Each scene shows the same named points in several views. A view is turned or mirrored, shifted and resized as a whole, has a little noise and may leave points out.
In the rows, 128 means zero.

Scene 1
View 1
(129): [131  92 142  98 141 158 116 124 114 132 133 125 138  97 153 169 147 130
 160 115 123]
(108): [194 127 166 105 124 125  98 127 117 123 127 120 105 103 146 164 143 139
 164 102 159]
(123): [129  95 126 137 124 155 142 134  97 147 144 137 120 116 114 153 142 120
 146 125 111]
(196): [182 117 176  69 140 134  81 124 133 110 116 103 125  91 184 174 150 146
 170  99 163]
(181): [155 107 136 143 111 148 140 152  98 143 135 114 102 133 111 142 143 122
 137 125 128]
(176): [152 107 146 107 140 139 106 100 110 132 144 157 129  81 141 177 140 132
 175 103 132]
(3): [112  84 136  97 144 170 124 131 116 133 131 118 145 103 156 168 149 128
 154 121 113]
(46): [174 116 162  99 129 135 101 126 118 124 126 118 116 100 152 166 145 137
 163 106 150]
(114): [153 108 144 112 142 136 105  90 104 134 149 174 130  72 135 180 136 133
 179 100 128]
(122): [136  99 132 127 131 148 128 117  99 142 144 151 124 101 121 163 140 125
 158 116 117]
(213): [134  94 155  68 160 153  91  96 126 119 132 140 154  67 181 190 147 140
 181 103 131]
(63): [144 102 140 120 128 150 125 130 106 137 137 131 121 109 131 160 143 127
 154 117 126]
View 2
(176): [129 152 155 133 121 141 104 108 102 173 111 131 137 154 143 152 117  94
 126 113 144]
(181): [ 82 135 122 175  97 118 130 155 152 145 105 141 122 120 113 135  80  89
 145 110 108]
(108): [122 156 141 136 104 135 125 104 122 188 120 164 139 130 145 167  86  40
 141 101 120]
(114): [125 148 165 128 124 144  95  99  93 171 111 130 138 155 144 154 119 109
 124 110 150]
(3): [153 158 126 153 123 126 126 156 129 164 109 103 131 169 128 122 136  86
 119 137 143]
(46): [133 157 136 138 109 133 128 116 124 184 117 151 137 140 143 157  99  46
 135 110 126]
(122): [105 140 145 154 114 132 108 134 119 151 105 123 129 145 125 135 110 117
 130 115 136]
(213): [180 171 148 120 132 141 114 115  99 192 117 116 142 182 153 145 146  64
 112 132 159]
(196): [168 175 132 124 112 135 137 108 120 207 127 152 145 152 157 165 111   6
 130 116 130]
(63): [113 145 134 156 110 128 122 139 130 158 108 129 129 142 125 138 105  91
 132 117 128]
(123): [ 94 134 133 168 109 123 117 155 135 139 101 120 123 138 112 126 104 121
 134 119 127]
View 3
(108): [120 103 129 136 135 148 123 124 149 128 117 140 118 123 128 128 126 154
 130 111 124]
(123): [137 109 111 126 105 132  99 134 133 151 129  95 145 132 131 134 139 130
 127  97 110]
(63): [128 108 116 131 115 136 108 128 138 142 126 111 135 130 129 132 136 139
 127 104 115]
(196): [ 96 113 122 143 141 141 125  98 146 121 123 146 109 131 124 132 136 160
 127 124 125]
(181): [133 104 124 125 112 134 102 152 127 139 112 106 138 124 138 129 135 145
 135  88 120]
(114): [137 104 114 135 122 151 122 109 162 150 143 121 130 130 119 134 125 125
 118 122 109]
(3): [113 119 104 134 112 125 101 106 130 142 135 104 135 140 127 139 150 138
 124 111 111]
(129): [116 115 109 135 117 131 107 109 137 141 133 112 132 136 125 137 143 138
 124 113 113]
(46): [115 107 123 137 130 142 120 118 144 130 122 133 120 128 127 131 132 151
 129 113 121]
View 4
(181): [132 153 135 132 124 154 157 111 132 126 122 113 143 176 165  92 115 122
 143 126 110]
(196): [163 147 173 124 119  90 100 183 104  92 135  38 105 145  98 146 105  98
 147 191 167]
(108): [154 174 175 129 110 109 118 142  94 102 128  77  97 143 127 120 113 112
 138 159 150]
(63): [138 125 149 106 128 162 143 126 134 114 124  95 134 135 147 117 113 138
 144 158 123]
(176): [148 127 175  91 123 154 127 132 116  99 126  85 106  96 130 134 115 149
 141 180 141]
(3): [140  84 134 100 141 163 139 153 157 114 126  69 156 139 131 135 106 132
 154 181 126]
(213): [158  90 174  84 133 141 109 174 130  90 131  43 117  95 102 162 105 137
 151 215 156]
(46): [152 152 166 121 119 119 121 151 109 104 129  71 110 145 124 126 111 113
 142 169 147]
(122): [137 124 155  97 128 175 146 114 133 114 122 105 128 117 152 116 116 151
 143 159 121]
(123): [130 122 138 107 132 180 158 109 145 122 121 113 147 140 164 106 115 145
 145 143 108]
(129): [144 103 147 101 134 154 132 150 142 109 125  72 140 132 130 134 108 131
 150 179 132]
View 5
(114): [185  83 121  96 105  81 109 154 137 105 138 129 108  85 101 130 147 139
 101 137 126]
(63): [153 129 114 129  98 118 118 140 140 150 150 111 128 111 118 153 153 133
 132 137 124]
(176): [186 102 113 106 102  87 111 149 146 115 144 128 114  93 106 138 148 132
 116 136 127]
(129): [171 142 109 125 107  84 108 133 150 137 149 109 124 102 121 166 160 118
 128 146 105]
(213): [219 133  98 106 114  35  94 136 167  96 144 127 112  76 112 158 158 104
 123 147  99]
(196): [237 157  72 122  98  81 113 136 196 108 156 148 125  93 103 142 144 100
 167 126 140]
(108): [204 134  85 125  88 128 127 145 175 127 155 144 127 108  99 126 136 124
 163 116 161]
(122): [145 108 126 118 102 112 115 146 126 144 145 108 122 108 116 148 154 143
 112 140 120]
(46): [197 142  90 126  94 111 120 139 172 127 155 134 127 106 106 140 143 120
 156 125 144]
(123): [122 120 129 129 101 129 120 141 119 166 148  97 130 119 124 158 157 144
 117 141 118]
(3): [159 150 114 130 112  76 103 129 143 144 149  98 126 103 130 179 168 115
 124 153  90]

Which points are out of place in each view (at most two, in the order of its rows)? Write - if all are in place.
view 1 -> -
view 2 -> (3)
view 3 -> (123)
view 4 -> (63)
view 5 -> (114), (196)
